Each row is a point on a landscape with many valleys, with its height.
A ball rolls from a point to the lowest of its 2 nearest points, and stops where none of them is lower. Distance is the straight distance between rows; heights are no part of it.
Novol: [15,9,11,-7,-26,-47,33,14,44,-6,14,-24,-8,-4,-26,9,-2,12,-21,32,28,-28,-23,-12,-3,-12,-34,11,-50,8,-30,1,-65,16,19,16,-21,6,18,-9,26,-3,8,-9,25,-6,-23,9,-11,-12,24]  h=393
bato: [2,-14,23,40,9,-5,-5,-16,14,-10,6,13,-23,49,-22,-20,-6,-2,-7,9,11,-26,5,-8,-36,-26,-24,-19,-14,15,-4,-16,-9,12,-18,-6,-8,20,12,2,-24,-6,-11,7,25,10,-33,-14,9,15,5]  h=161
dinus: [-24,13,-16,24,17,35,5,-18,6,19,-22,38,18,-36,20,30,-6,3,-24,-20,8,-35,5,25,9,-10,-8,8,21,24,31,24,14,-52,-3,-24,-3,8,-4,-21,-22,7,-32,-20,-26,2,-24,-19,-19,-13,-18]  h=606
tun: [29,-34,0,14,5,6,-25,26,-26,37,32,-33,11,1,18,-19,12,-10,15,-4,-46,17,-32,10,2,-21,-13,-12,-15,-12,18,0,-8,5,31,-17,-10,-21,33,-10,-1,-31,12,13,19,32,-4,16,-31,44,9]  h=506
vol: [-27,15,36,-6,-17,32,5,23,-23,-38,9,-60,23,-7,18,28,46,1,-15,-54,-27,-4,47,2,-7,-5,13,11,12,-32,-41,12,-24,-19,-7,-15,4,18,43,5,-1,-6,-11,19,-9,-8,-28,1,-25,-16,-7]  h=352
gamak: [-24,6,-19,-9,11,4,30,-7,1,2,5,-10,1,8,-31,6,-16,-17,11,40,9,-14,11,19,-20,-16,-12,19,7,-5,-13,-20,6,31,-9,45,-37,-3,0,1,4,20,19,-9,32,-2,9,-18,-5,-18,-24]  h=249
zilu: [4,20,20,12,30,37,-9,26,-15,-17,26,-19,42,-23,20,-13,-5,-36,-20,-1,-2,-3,23,44,34,20,-17,-30,30,-16,-16,4,2,-13,0,14,5,22,23,-15,-2,-2,16,-3,-24,32,6,-22,-22,-2,2]  h=156
kot: [-7,1,-2,6,9,26,-18,-10,8,14,5,59,26,-9,8,18,-23,-25,-11,-8,24,-19,11,31,2,9,-15,-11,19,12,20,6,24,-29,-24,6,1,43,-35,-20,-13,4,-20,-30,-23,-6,-17,-20,15,10,-12]  h=630
pesa: [-8,-10,-20,14,-45,-8,-11,4,-7,40,-20,-22,17,-11,-8,31,-5,38,10,-7,-38,-50,-37,-10,-18,-19,5,23,8,15,-6,-8,20,-24,15,-38,21,-8,41,-10,-9,-21,-22,17,-2,-11,-29,20,-52,-8,-9]  h=557
kuvi: [-21,-20,-17,25,-24,-31,0,-7,0,26,-35,14,-25,21,-14,18,-3,1,55,6,1,-16,-24,-35,-7,-3,26,-5,0,-29,3,-29,10,-7,5,-9,-18,5,-18,6,-3,19,-12,-2,-21,-37,24,6,-16,-7,-45]  h=381
zogu: [-5,-2,-4,-34,11,33,-10,7,7,25,24,43,2,-16,-5,1,-6,-10,-40,21,27,-8,14,66,19,-5,-29,17,8,41,63,17,-6,-14,3,17,-37,18,-5,7,3,-6,1,-25,-5,20,26,8,-6,-16,-13]  h=690
buf: [10,-10,-29,-9,-1,-9,1,3,-37,1,22,-10,7,-8,11,-34,9,4,3,-10,-35,32,-36,-13,18,11,6,16,-16,-12,-11,-38,-22,15,7,14,-20,-15,-17,16,2,-35,33,-15,2,-4,4,20,-26,13,18]  h=595
vomut: [-9,-11,18,-23,7,5,37,39,-20,20,4,-29,3,-18,14,26,2,18,17,29,-13,44,-3,9,15,-12,-22,2,-2,-26,-11,6,-23,18,-11,15,-47,-2,-26,-16,-24,2,19,10,48,15,6,26,-11,0,-3]  h=242
mizu: [-33,2,27,4,48,21,34,-27,28,-30,32,-5,15,12,20,-39,-45,-29,-17,5,-25,-21,15,29,10,25,-1,8,9,4,16,11,15,25,-4,32,3,-1,4,-32,-4,16,21,-19,2,16,41,-16,23,-7,5]  h=488
Kaz: [18,-4,20,16,-3,25,1,13,12,-8,23,-17,41,-16,33,19,-20,-11,31,14,7,6,5,11,18,-12,7,19,-7,-1,-9,7,41,-40,10,22,16,-18,-10,28,-27,-31,27,-6,-18,-21,-30,21,8,10,2]  h=615
Rila: [-4,-2,-30,-33,-15,-66,27,-3,13,11,-27,14,-17,18,-41,-5,-19,23,20,28,1,15,13,3,55,18,5,-23,-18,-7,-2,-9,-36,28,-1,-10,-30,3,-15,-11,26,11,-4,-20,30,-32,50,16,-3,-2,0]  h=239
tasof: [-23,9,24,-16,-7,52,-6,35,-27,-1,11,-42,21,-30,17,-3,23,-12,-16,-32,5,13,26,28,16,-18,-12,3,5,-32,-15,-5,4,-22,14,3,-12,3,5,11,9,-10,12,21,-18,2,-16,19,-30,-31,-6]  h=293
kesu: [-1,-1,28,-26,-2,-8,34,-14,32,-14,25,-18,22,9,11,18,-30,-24,8,15,9,12,1,0,10,23,7,17,2,-17,19,1,-2,1,-5,55,6,11,6,-14,3,29,16,-2,13,-20,13,-48,7,-25,-30]  h=233
vipam: [20,-15,9,11,12,-23,-12,6,-8,-7,35,15,13,1,33,-30,-11,10,9,17,20,53,-5,-6,10,18,12,2,-2,-7,-23,-14,47,5,-26,28,34,19,-41,5,-18,-42,44,5,-16,-7,-4,18,42,10,15]  h=576
Bito: [9,-5,23,-8,-23,-1,-7,-26,-9,-30,5,-24,-8,20,30,-21,21,29,-4,-53,-38,7,-17,-45,-27,-9,13,22,-16,0,-10,-2,-18,25,14,-30,-10,-8,4,5,-4,-1,10,4,10,4,-19,7,19,36,36]  h=276
kiv: [22,-6,-4,-12,-19,-8,-18,-10,-7,16,4,26,-31,-10,6,-1,-10,12,-27,19,23,30,-25,-29,-28,7,0,24,-19,5,27,4,19,18,-15,6,-5,7,-37,-1,19,1,16,10,17,28,5,4,36,5,13]  h=526
Kiboz: [13,11,-12,-11,-7,-30,11,14,-11,-34,-38,-22,-18,-14,-18,7,23,34,30,-63,0,24,14,-35,4,23,6,-16,3,-14,-38,7,-21,32,-7,-39,27,1,-26,30,-3,-6,-34,0,-2,-50,-2,-7,-29,-24,-12]  h=384
Toso: [32,-15,23,18,12,15,-26,9,-17,6,26,-11,-4,-2,13,-23,6,-29,-10,3,-13,12,-12,-5,3,-1,-4,-22,2,-13,10,-7,3,9,10,8,10,-22,3,10,1,-15,11,18,0,29,16,4,6,36,20]  h=482
tuva: [19,-3,-17,-22,29,4,-8,-4,27,22,-12,-4,1,6,-14,-6,-21,-21,24,15,14,0,-15,21,1,27,5,-14,17,-13,25,-2,-11,49,24,-3,18,-39,31,-9,19,27,6,-16,-5,5,56,-22,3,-14,-9]  h=255
poz: [9,7,19,-1,1,39,1,-1,20,-10,23,-28,29,19,-3,-9,13,-4,27,6,1,-28,22,28,-16,-33,14,-2,-1,21,-14,-17,-20,-16,23,27,14,-21,34,39,-23,0,19,-17,-22,-15,-14,0,-2,20,-4]  h=413
dep: [-7,-4,13,45,-2,7,-19,22,0,4,36,22,26,-15,22,-2,-16,13,30,18,11,2,-14,-7,21,-3,3,-7,-5,-9,-15,-9,56,-29,-14,9,11,23,-41,10,-29,-25,35,5,-32,-23,-30,25,10,16,-13]  h=598
kofab: [25,37,9,-14,-15,10,-11,10,22,-5,-13,-2,4,-27,-11,-9,9,-2,-14,5,40,-4,14,31,22,-8,-23,-13,-16,23,2,18,3,-26,38,15,28,-20,9,24,21,-1,11,7,-26,-5,8,12,18,-22,20]  h=735
Velup: [33,-46,6,-9,16,-27,7,15,7,16,17,-11,-2,20,3,48,4,10,6,14,-34,10,-41,-18,4,22,-10,12,-5,-41,-16,-19,-53,9,-10,-16,-15,8,15,-33,-25,6,-3,-30,37,-14,14,7,2,20,9]  h=575
dapoz: [-4,-1,36,-5,-12,-16,45,-5,0,-34,31,-23,-7,25,4,-69,-25,-2,15,-11,-25,14,39,30,44,16,-11,-30,-14,2,7,19,17,41,22,38,4,14,-36,17,-24,6,8,39,21,11,22,-12,21,20,28]  h=511
nusug: [-35,0,-36,-8,18,3,-4,-3,-27,22,-27,21,-20,-5,-10,-17,23,-5,20,19,-9,18,0,-37,-20,-13,18,3,34,-3,-21,-10,27,23,-21,-4,-28,-18,-24,9,27,15,10,11,4,6,14,19,22,10,-16]  h=355
zerum: [-35,20,36,7,-1,31,-13,14,-12,-26,-1,-9,21,-4,8,5,21,-5,2,-78,-21,-16,35,-16,-24,-2,11,28,12,-26,-37,-2,11,-21,-17,-34,20,5,19,36,-8,-2,-19,17,-39,-50,-32,0,-17,-46,-30]  h=399
Fogam: [16,0,-16,-11,-58,-28,14,-27,-26,-32,-14,-13,6,-9,-14,-18,13,15,21,-41,-6,24,13,-22,39,17,28,-30,-7,-14,2,18,33,6,15,22,14,22,-45,1,5,17,-12,45,-5,-2,2,-40,5,31,20]  h=512
giri: [16,-21,16,-16,-19,4,-5,4,-24,8,23,24,-7,21,-4,13,-1,-15,8,0,-13,11,-11,4,10,23,15,-10,23,-4,40,-19,-2,-24,-9,22,-13,45,-21,2,-11,13,10,7,-4,0,16,-21,-10,15,-16]  h=626
robog: [-8,-24,20,-22,-15,-7,-7,12,20,23,5,27,-8,28,11,43,-20,13,17,13,0,27,7,19,21,9,3,15,6,-2,55,11,-1,-20,-14,7,-26,50,-21,8,-19,-11,4,-27,12,-17,8,16,15,-9,-41]  h=613
mos: [8,40,5,-18,-1,2,6,0,34,15,9,-3,15,-48,-20,4,-17,14,-10,38,16,7,12,42,31,-15,-18,0,-9,41,28,36,6,-19,20,-11,30,-28,9,-10,35,11,1,4,-3,48,13,20,31,8,14]  h=722
duna: [-7,37,0,-21,31,30,8,-15,17,21,11,26,2,-38,-5,-24,-5,-17,-33,34,15,-21,11,64,29,-2,-17,5,3,51,41,21,-15,-7,23,13,-7,-27,27,8,18,5,5,-25,-18,17,38,8,22,-7,15]  h=706
Gub: [-1,15,-9,-13,-14,23,-21,-15,-10,2,-17,20,-6,-36,-1,14,13,0,5,-8,-15,-8,-4,-11,-3,1,29,7,12,13,11,2,36,-33,28,-8,29,-32,-16,15,9,27,1,25,-39,-21,13,-2,17,10,2]  h=584
Dibu: [-15,-7,-11,0,-23,4,9,-11,-13,-2,2,-2,-1,3,-32,-9,19,-14,-2,28,0,-30,1,22,-7,-12,-10,-14,-8,-2,10,-17,-26,-1,0,40,-43,3,12,-13,13,28,-11,-1,13,12,-2,-30,-20,12,-3]  h=303
lozor: [4,-3,21,-2,-5,-17,2,9,7,-12,-23,-7,-17,1,5,33,-16,12,0,-22,2,0,6,-14,17,16,8,10,1,-11,14,5,-29,-39,4,-15,23,17,2,-3,-11,3,-23,5,-18,-18,1,9,-20,-40,-15]  h=529
zap: [7,10,-8,37,-9,22,-17,22,0,-9,0,-18,19,-16,2,33,10,-17,11,31,-5,-12,-15,-8,-18,-31,1,-11,6,10,-44,8,53,-31,-10,19,11,-22,9,10,-10,-11,1,17,-24,3,-41,10,1,24,3]  h=607
Pila: [-24,-19,-46,32,-21,-2,-37,-6,-11,55,-32,23,-5,-10,8,22,10,-15,26,-10,-6,-36,-49,1,8,-2,15,-2,9,-28,33,18,16,-27,1,-33,-20,11,15,-32,6,-15,-32,-20,-26,-3,6,9,-49,-16,-25]  h=460
Furit: [-3,15,-3,20,-30,-20,16,-5,26,-24,-8,-8,-12,-13,-30,7,7,2,-19,14,23,-35,-9,-8,-5,-8,-17,-15,-36,8,-13,8,-31,-14,28,30,-8,-4,14,-13,12,17,-20,7,5,-4,-32,-6,-12,1,7]  h=353
sazes: [29,22,-2,-22,-17,-1,-12,9,-13,-39,-31,6,-24,21,-15,-10,17,18,18,-48,22,42,30,-9,10,19,-4,-9,12,-2,-33,27,20,43,-16,-27,31,1,-55,23,-1,-28,-24,8,-3,-11,-1,3,9,-12,-6]  h=417
Panab: [35,-7,19,4,-35,-28,-19,-3,3,-4,25,28,-18,18,31,-4,-23,6,4,7,37,20,-13,-23,-2,13,18,6,-28,-6,10,7,46,0,7,11,20,26,-47,21,1,-26,30,15,-22,-7,-5,3,28,4,9]  h=553
vufim: [14,-17,3,-6,-3,-47,36,20,0,5,-20,-31,-20,-5,-20,40,11,19,29,-21,-6,-1,-4,-30,22,18,-9,-24,-7,-35,-44,-7,-37,7,6,-44,0,-3,-20,-7,-9,16,-33,11,14,-22,0,-4,-43,-15,-11]  h=343
kaza: [18,-1,32,-25,-21,15,12,-7,-10,-30,14,-32,-1,5,36,-19,18,20,-5,-18,1,35,14,-9,-16,-11,13,19,-12,2,-16,36,-19,31,11,-1,-19,1,-10,12,4,7,26,26,33,30,-14,2,41,15,35]  h=215
Ruk: [-4,33,-29,5,6,-7,-23,-15,-7,0,-41,30,-21,-8,-32,8,-3,16,-16,16,2,10,4,-37,-45,-17,7,0,10,17,-28,15,26,21,-41,-38,9,-11,1,-14,38,39,-16,16,13,14,-15,-6,40,-9,13]  h=245
vog: [7,9,24,-16,-20,5,24,-27,33,-17,27,18,22,32,-1,11,-49,8,-6,23,45,-8,31,24,-9,14,6,-3,-9,31,24,19,11,16,-14,5,19,31,5,-5,1,26,-7,11,37,8,-7,-36,47,-22,-8]  h=227
Domi: [24,-33,15,11,-4,-24,1,13,-3,22,14,-14,-10,8,17,36,19,9,15,-10,-44,30,-43,-39,-14,-1,-19,4,-14,-34,7,2,-14,20,10,-26,-18,8,-27,-35,-43,7,0,14,43,-4,-10,12,-2,39,17]  h=552
fiki: [-10,26,-32,-9,-18,-27,2,-16,9,-4,-40,52,-25,24,-44,-10,-8,7,2,23,34,8,24,1,26,9,-7,-44,-11,23,-1,9,-11,28,-3,3,-5,0,-8,-4,31,12,-21,-10,27,-30,21,-5,31,-13,-6]  h=172
rizuz: [-23,16,17,4,-4,11,-1,-8,21,-22,-27,25,-13,-6,-7,32,-3,8,3,-9,17,-4,16,-7,0,-11,9,16,6,18,-5,13,19,-46,0,2,21,10,-18,24,-10,20,-5,6,-35,-38,-13,2,16,-24,-28]  h=556
vazu: [15,0,-25,-26,-4,-2,3,-8,8,19,-10,9,-12,-23,0,32,-15,6,-21,62,48,22,-15,-18,-21,-6,2,43,-5,30,32,21,16,2,-8,0,-17,-19,3,6,42,-14,24,-10,12,29,-3,38,27,-13,-6]  h=498
Moz: [-18,1,-6,-15,24,-14,13,1,29,23,6,-14,-11,-26,11,23,-14,16,-20,28,39,5,-13,-3,-19,-35,-18,61,-27,32,23,5,-28,2,0,-16,-9,-15,7,17,26,-22,22,-11,29,23,-1,43,-2,-41,-2]  h=470
saril: [-17,24,-3,16,13,0,-38,-17,0,-3,-27,43,-28,15,-32,0,-2,24,-25,34,51,8,13,-10,-20,-17,7,-8,9,29,-2,2,10,14,-21,-14,25,6,16,5,31,31,1,6,3,14,8,-6,44,-35,-3]  h=177
Fanav: [-43,13,-7,21,29,12,25,-3,1,-4,-32,31,1,-27,32,4,-3,-3,-1,-12,-6,-12,16,-9,5,0,13,19,25,-1,9,19,30,-51,-13,-21,4,-2,-26,15,-9,-7,-23,-25,-41,-25,-12,12,-12,-11,-28]  h=581
tilez: [-22,-3,-22,6,8,-19,16,15,-1,38,1,-38,12,-20,-5,26,-1,17,10,25,-18,-21,-5,-17,-1,-18,15,12,7,12,-24,-9,-2,-34,9,-14,12,-23,56,-8,6,3,-14,19,10,32,-6,23,-43,-12,-18]  h=527
neneb: [1,-8,-5,-18,1,4,-2,-4,27,5,2,22,18,16,-1,23,-23,-43,20,5,18,-4,-5,26,22,27,12,-9,11,-22,25,3,19,20,-3,38,-3,-1,3,-34,23,30,-5,-25,12,0,34,-48,12,-2,-28]  h=193
sisu: [16,6,13,10,7,26,18,34,-19,-16,36,-4,39,4,-7,-18,-10,-26,-5,19,-3,0,32,55,21,11,-38,-36,25,-1,-8,-18,2,9,-11,34,-8,37,-4,11,-54,-25,15,1,3,-1,-5,-24,-12,9,-6]  h=229
Nimed: [-27,-7,17,-1,21,38,-11,34,-13,9,20,-27,32,-16,5,13,15,-34,-15,-8,2,-3,19,31,19,1,-10,-17,31,-32,-2,-9,-8,-23,-23,16,-19,19,22,-11,-2,12,-6,4,-13,15,4,-9,-38,-44,-45]  h=232
vogom: [21,-1,-6,-2,7,0,36,6,-10,-17,11,5,10,19,-17,-35,-29,3,11,-4,-5,-1,23,42,7,27,-27,-17,-3,16,7,-26,-26,37,-11,21,-5,11,-3,-2,-39,-35,7,-25,16,-11,-3,-1,-24,4,15]  h=231
Tes: [29,5,18,-5,-4,13,10,-22,-31,-39,18,-20,-6,-20,16,-67,20,30,-34,-45,-3,39,37,-11,1,2,7,-6,-5,10,-4,17,1,21,11,-15,-9,-7,-29,24,1,-7,6,37,7,22,-2,10,24,18,55]  h=150
lol: [9,4,17,-34,-7,-14,39,-1,-11,-25,7,-5,-8,-1,2,-18,1,12,8,-22,-20,36,37,-3,49,43,4,-23,0,2,5,7,3,0,-2,22,10,16,-44,10,-1,11,-18,25,6,8,19,-8,6,24,23]  h=485
bivuk: [-32,-7,-6,5,-3,-2,25,-11,-9,-13,-13,20,3,24,-6,-42,-5,20,19,-28,-19,-8,7,19,12,-10,-26,-16,-11,7,-2,-37,-32,13,-18,-27,-22,25,-10,-7,-33,-20,4,-27,8,-11,-18,18,-10,27,8]  h=167
nefiv: [21,-1,-16,-27,38,5,-13,-11,-10,5,-23,-2,-10,-8,1,-27,0,-16,-4,-19,2,12,9,-3,2,39,17,-1,15,-7,14,-10,-36,7,16,-13,43,-40,26,7,10,21,0,-10,-19,-9,51,-21,-8,-12,13]  h=301
pevuf: [-18,-20,1,8,27,-24,21,-4,0,-12,-2,-37,-21,25,-3,-1,16,-5,12,24,-20,-8,9,-45,-21,5,20,-11,16,-2,-18,8,-25,9,-5,-8,-3,-21,33,11,-16,20,-5,20,3,28,8,-3,-10,22,18]  h=382
Volab: [-24,-6,-8,27,-14,19,-30,21,-35,8,-6,-36,2,-1,3,-26,56,-10,28,-21,-26,-4,-3,-9,-1,-12,22,-16,18,-24,-49,-9,28,5,9,5,-5,-29,6,22,14,-20,8,16,-26,-7,-11,26,-17,7,-7]  h=432
Fug: [-31,-16,-32,6,41,13,6,6,-15,23,4,-32,7,-2,12,-2,12,-12,-1,30,-18,-27,-9,16,7,-2,20,16,40,6,16,12,-8,-9,-3,-12,3,-13,76,-24,13,1,4,-3,0,41,23,-9,-43,2,-2]  h=497
rof: [-29,19,26,15,7,1,-24,7,-13,-5,-4,17,0,-15,23,17,-5,9,-24,-64,-34,-12,-16,-34,-24,-3,15,33,2,-22,-10,-21,34,-30,-18,-22,38,25,-22,4,-14,-9,-9,21,-26,-58,-18,-1,-11,-40,-9]  h=448
Per: [45,-3,-1,-28,-10,-19,35,34,13,10,-9,-33,6,-10,-1,35,0,16,38,-15,-12,29,-3,10,29,1,-25,-8,-8,-12,-39,5,-31,24,1,-8,-26,-3,-18,-6,-7,8,-4,-5,45,-10,8,19,-16,10,8]  h=295
ragin: [-2,-6,-49,-6,-26,-17,-9,-20,-36,-15,-19,-1,4,-34,1,-47,29,22,-18,-29,-13,11,-11,-15,11,-3,18,-7,-10,7,-18,-26,-10,-1,7,-6,0,-6,-17,-8,34,-10,4,-5,-13,-1,-4,-1,-31,2,30]  h=568
mutov: [-9,23,-30,4,7,0,-5,-8,-22,2,-44,-14,-15,-22,-23,3,24,15,4,-6,-35,21,-12,-40,-26,-11,6,15,18,0,-43,-3,25,21,-19,-37,4,-21,-27,-8,34,8,-11,23,17,3,-11,19,8,10,12]  h=306
gilum: [28,-4,-9,-15,-16,1,-16,-24,-6,18,-9,14,-22,5,1,15,3,-8,-4,-3,-4,-11,-11,-10,4,23,17,-2,16,4,48,16,16,-20,19,11,4,4,-12,1,4,16,-15,8,-20,4,27,-33,16,15,8]  h=608
lilov: [43,-33,8,-1,17,-8,5,30,-11,40,29,-30,-5,4,12,14,9,-8,19,22,-33,28,-56,-5,-8,-10,-25,-6,-24,-26,30,9,-24,30,25,-4,-47,-28,4,-25,-49,-7,17,7,53,3,-20,21,-15,33,16]  h=530
gitu: [-6,-2,-7,-30,17,7,56,17,-3,22,16,-36,3,-14,0,25,5,-11,26,32,4,19,-7,0,-27,-15,-6,28,-1,-28,-32,6,-17,43,-2,9,-59,-24,2,-14,-17,26,22,-9,57,-1,-2,5,3,-14,-12]  h=181
neto: [-17,17,-7,-11,-21,31,-7,-27,2,-18,2,8,24,1,-10,7,8,2,-3,-22,-15,-23,-1,7,-42,-28,4,16,-7,29,-24,-26,-15,-19,4,24,0,-9,21,5,-4,15,19,-11,-3,-17,-45,-13,9,20,6]  h=376
pozo: [-28,7,17,6,2,-19,-2,15,9,3,-28,-6,-1,-28,-3,24,-7,27,-17,-43,-27,5,-20,-46,9,18,12,15,-15,-21,-9,-20,-23,-43,-12,-26,48,3,-1,-6,-2,11,-8,16,-31,-53,-16,16,-40,-63,-21]  h=496
dos: [33,6,6,-4,17,-5,-7,1,12,-18,6,3,11,2,10,-22,-30,-1,-22,-9,17,23,9,-2,0,27,4,-17,-2,13,-5,-12,6,17,-6,-12,31,-1,-4,1,-8,3,1,18,-4,25,20,-11,46,17,30]  h=452
bog: [26,4,19,-31,3,14,12,5,20,-30,24,-23,2,27,10,19,-28,-4,-12,0,45,20,12,2,-29,10,1,19,-1,-3,-11,9,-12,40,-13,27,13,6,13,3,2,10,18,-3,32,13,-2,-29,33,-36,-6]  h=162
dal: [17,7,13,-3,-21,-3,-10,-26,14,-24,3,-4,-6,4,2,-10,-12,37,-19,-33,-12,-4,-9,-7,-31,-11,6,14,-24,38,-7,-19,-24,-6,17,-23,24,9,1,15,-4,-2,14,2,-9,-14,-29,9,16,21,26]  h=328
faf: [-12,-13,39,15,29,21,3,-23,38,-22,26,5,15,49,37,-48,-28,-21,-6,-25,-9,-24,4,21,6,-2,9,7,-10,4,23,-9,-9,8,27,14,5,-6,24,1,-8,-13,11,-37,-17,-10,27,-15,21,9,1]  h=469
lerod: [52,2,0,11,-18,-20,-13,-10,-13,-33,-20,14,-7,6,-4,-4,-3,12,0,-35,17,22,-2,-29,-8,21,-6,-10,-6,-1,-15,27,28,28,-23,-13,34,2,-33,0,1,-16,-26,20,-4,20,-22,-12,21,9,23]  h=445
gek: [-29,-12,16,26,6,0,12,-6,10,-13,-4,35,8,55,7,-25,-12,1,16,-8,23,-21,21,19,-10,-24,-15,-14,-14,20,-2,-14,3,1,-17,9,-17,42,-13,16,-31,-37,-11,-23,1,-8,-34,1,10,7,-17]  h=94
Kol: [-6,10,4,34,18,18,-21,5,12,9,2,22,-3,1,-25,-33,21,-19,-19,4,4,-21,6,23,-17,-37,-43,-17,-17,5,-18,-19,3,4,9,0,-9,-17,2,4,3,-16,-5,-10,-2,-4,-16,12,-5,17,2]  h=230
Nutos: [0,-4,-43,-14,16,-51,23,-2,9,22,-7,-4,-23,-5,-54,36,-27,10,1,61,-1,-13,-5,-6,15,19,-7,-3,-15,-5,-9,-18,-36,15,1,-1,-37,-2,15,-17,7,13,-4,-19,24,-27,41,16,-26,-10,-6]  h=292
sivet: [-7,-25,-19,12,1,-43,18,-1,22,27,-12,3,-9,29,-30,14,-17,-24,33,54,-15,-8,-29,-27,20,10,5,-8,-13,-17,17,-23,-6,-6,24,21,-26,2,-10,3,0,11,1,-3,9,-15,25,10,-23,22,-22]  h=341
giz: [13,-31,1,-17,14,-4,-10,30,12,11,1,19,8,21,14,69,-7,-2,15,6,-14,24,-28,4,10,-5,1,29,18,-20,15,-5,-26,-3,-16,-7,-33,25,4,-16,-11,-25,-10,-55,9,-12,13,19,5,3,-26]  h=596
pafe: [-14,21,-9,7,16,16,-22,1,-18,10,-12,52,-11,-16,-11,3,8,-5,-51,-3,18,-6,9,20,-21,-3,-38,-19,5,7,22,6,18,-4,-30,-14,-9,23,-41,-29,10,11,-7,3,12,25,-17,-13,18,8,-3]  h=652
tisos: [23,-12,-30,27,-19,5,-47,-4,1,32,-20,18,0,9,13,8,0,-9,8,-1,10,-31,-34,25,2,-12,2,-5,1,12,41,25,15,-23,4,-24,-4,3,35,-21,10,-39,-28,-34,-31,26,-10,-4,-21,8,-4]  h=492
zuna: [-4,11,-15,4,4,-26,3,-3,41,9,-6,-10,-1,-13,-10,20,6,1,-32,38,21,10,-24,-11,-15,-25,-38,29,-40,0,-12,-11,-34,22,-10,0,-36,-6,21,-23,45,-9,18,-27,46,8,-3,40,-3,-13,21]  h=434
zos: [-18,9,-6,0,22,2,-16,-2,0,-2,-26,45,-27,38,-38,-14,-10,7,11,15,26,10,23,10,-2,10,11,-39,35,15,2,-14,-10,17,-20,-3,13,6,1,6,2,19,-16,-18,-7,-14,30,-5,32,-30,-31]  h=96
vipa: [-25,19,20,-13,19,10,35,-10,6,-13,14,-16,3,-12,22,-8,-4,-10,-21,13,-4,-4,15,4,23,-11,-11,22,-6,11,-3,7,0,-2,0,32,-11,-15,-5,-13,10,13,13,-13,1,25,7,4,13,8,23]  h=453
kip: [0,15,10,16,19,-33,37,-13,26,-16,-1,-30,-8,6,3,-17,-13,-32,-1,9,4,-16,16,-16,11,12,13,-12,-10,-9,0,20,-11,5,15,15,21,-36,19,2,0,8,-3,10,-12,36,17,-14,-5,2,20]  h=415
bovek: [7,-6,8,17,21,27,-32,-1,-14,1,61,13,8,-19,26,-18,10,-20,-46,21,48,-39,19,18,-32,-14,16,18,6,0,1,0,44,-32,15,15,32,-23,30,26,-4,-21,16,8,-14,5,6,-11,-3,-8,-13]  h=351
mepi: [-5,-13,-32,-8,23,-35,2,4,-11,7,-29,-23,-21,-1,-7,4,12,10,0,17,-14,-7,-7,-42,2,27,26,4,21,-9,1,-1,-44,-3,1,-22,28,-20,37,-4,14,14,-12,7,-22,5,37,-14,-17,-1,4]  h=344
Bifod: [-27,-27,-17,20,-22,-16,-32,-3,-28,27,-43,19,-34,11,-7,-1,29,0,23,-38,-17,-22,-37,-22,-1,0,18,-19,9,-45,14,-18,11,-10,-2,-28,-18,30,-23,-6,-4,-6,-27,5,-27,-8,19,-4,-38,-5,-22]  h=419
Nido: [-7,-3,10,35,19,26,-42,12,2,12,41,21,15,-17,26,-34,20,-30,-51,2,3,-26,-14,2,-34,-29,-25,24,-27,5,-6,-23,28,-20,13,11,12,-19,26,-2,15,-35,18,5,-4,15,-30,15,0,11,7]  h=294
bupus: [21,1,-32,-3,-44,-30,-8,-31,-38,-33,-9,0,-18,-16,3,-23,30,6,-15,-37,-9,16,-23,-44,0,26,23,-4,-20,-21,16,-1,5,-1,1,23,15,22,-39,-11,15,9,-6,17,-8,-2,4,-26,-21,21,23]  h=538
Peze: [10,-4,-16,44,-46,2,-31,6,4,7,-3,-19,-1,-1,-21,15,16,7,5,16,-42,-37,-37,-18,-34,-9,16,-2,-12,32,-25,-4,38,-32,2,-9,27,-4,23,13,-16,-24,-21,30,-22,-4,-41,-1,-35,14,16]  h=583
dag: [-27,-15,-27,1,-1,18,-16,5,-46,19,-4,-34,28,-3,12,-27,28,-13,18,16,-27,-2,-8,7,-6,-12,25,-10,33,-8,-19,1,3,7,-7,-1,-7,-21,48,-1,24,-8,26,-6,-20,31,1,-4,-24,23,10]  h=467
Bir: [5,12,-6,-21,-4,24,-22,-8,8,21,-26,34,-7,-1,-6,17,0,6,-34,10,26,-3,14,42,9,3,-28,-11,15,27,51,28,-2,-14,-1,-22,-17,7,-7,-26,23,12,-25,-9,20,15,2,-6,25,-15,2]  h=672
Bot: [-30,-7,-5,35,35,4,-33,12,-26,7,-1,8,-1,18,12,-28,24,-12,15,-7,-16,2,-2,-17,-31,-22,18,-13,30,-14,-38,-2,38,2,-31,-8,-4,-10,-5,22,-5,-7,-4,11,-18,13,-27,2,15,9,-22]  h=396
kab: [14,13,50,-6,-1,30,-9,-22,25,-30,20,-11,12,33,22,-22,3,10,17,-39,2,-10,44,41,3,-9,22,3,0,7,11,1,-13,-8,19,-3,22,-7,30,37,-12,0,4,-18,-36,-19,13,-11,41,-3,3]  h=441
gad: [10,1,-6,-1,-7,6,17,-38,40,-9,-1,38,-8,26,-12,5,-40,2,-7,0,35,-24,14,12,-27,8,-6,-2,-11,41,29,9,5,9,5,-10,26,-14,14,-8,-24,20,-30,-9,16,-4,-19,-28,28,3,7]  h=278

For each start below, name the point where the ball stops.
zogu: zilu
faf: Tes
Peze: zos
tisos: zos
vipa: neneb
Velup: gitu
giri: zilu
Moz: gitu
buf: gitu

Call two points neighbours if one is among the 2 nearest of the other. Go from one point of each pair to the other, from neighbour to neighbour, staying as low as possible. Name the highest point that can't be avoided.
gitu and gek: Toso
gek and bog: gad
zilu and gek: vogom
bog and neneb: kesu
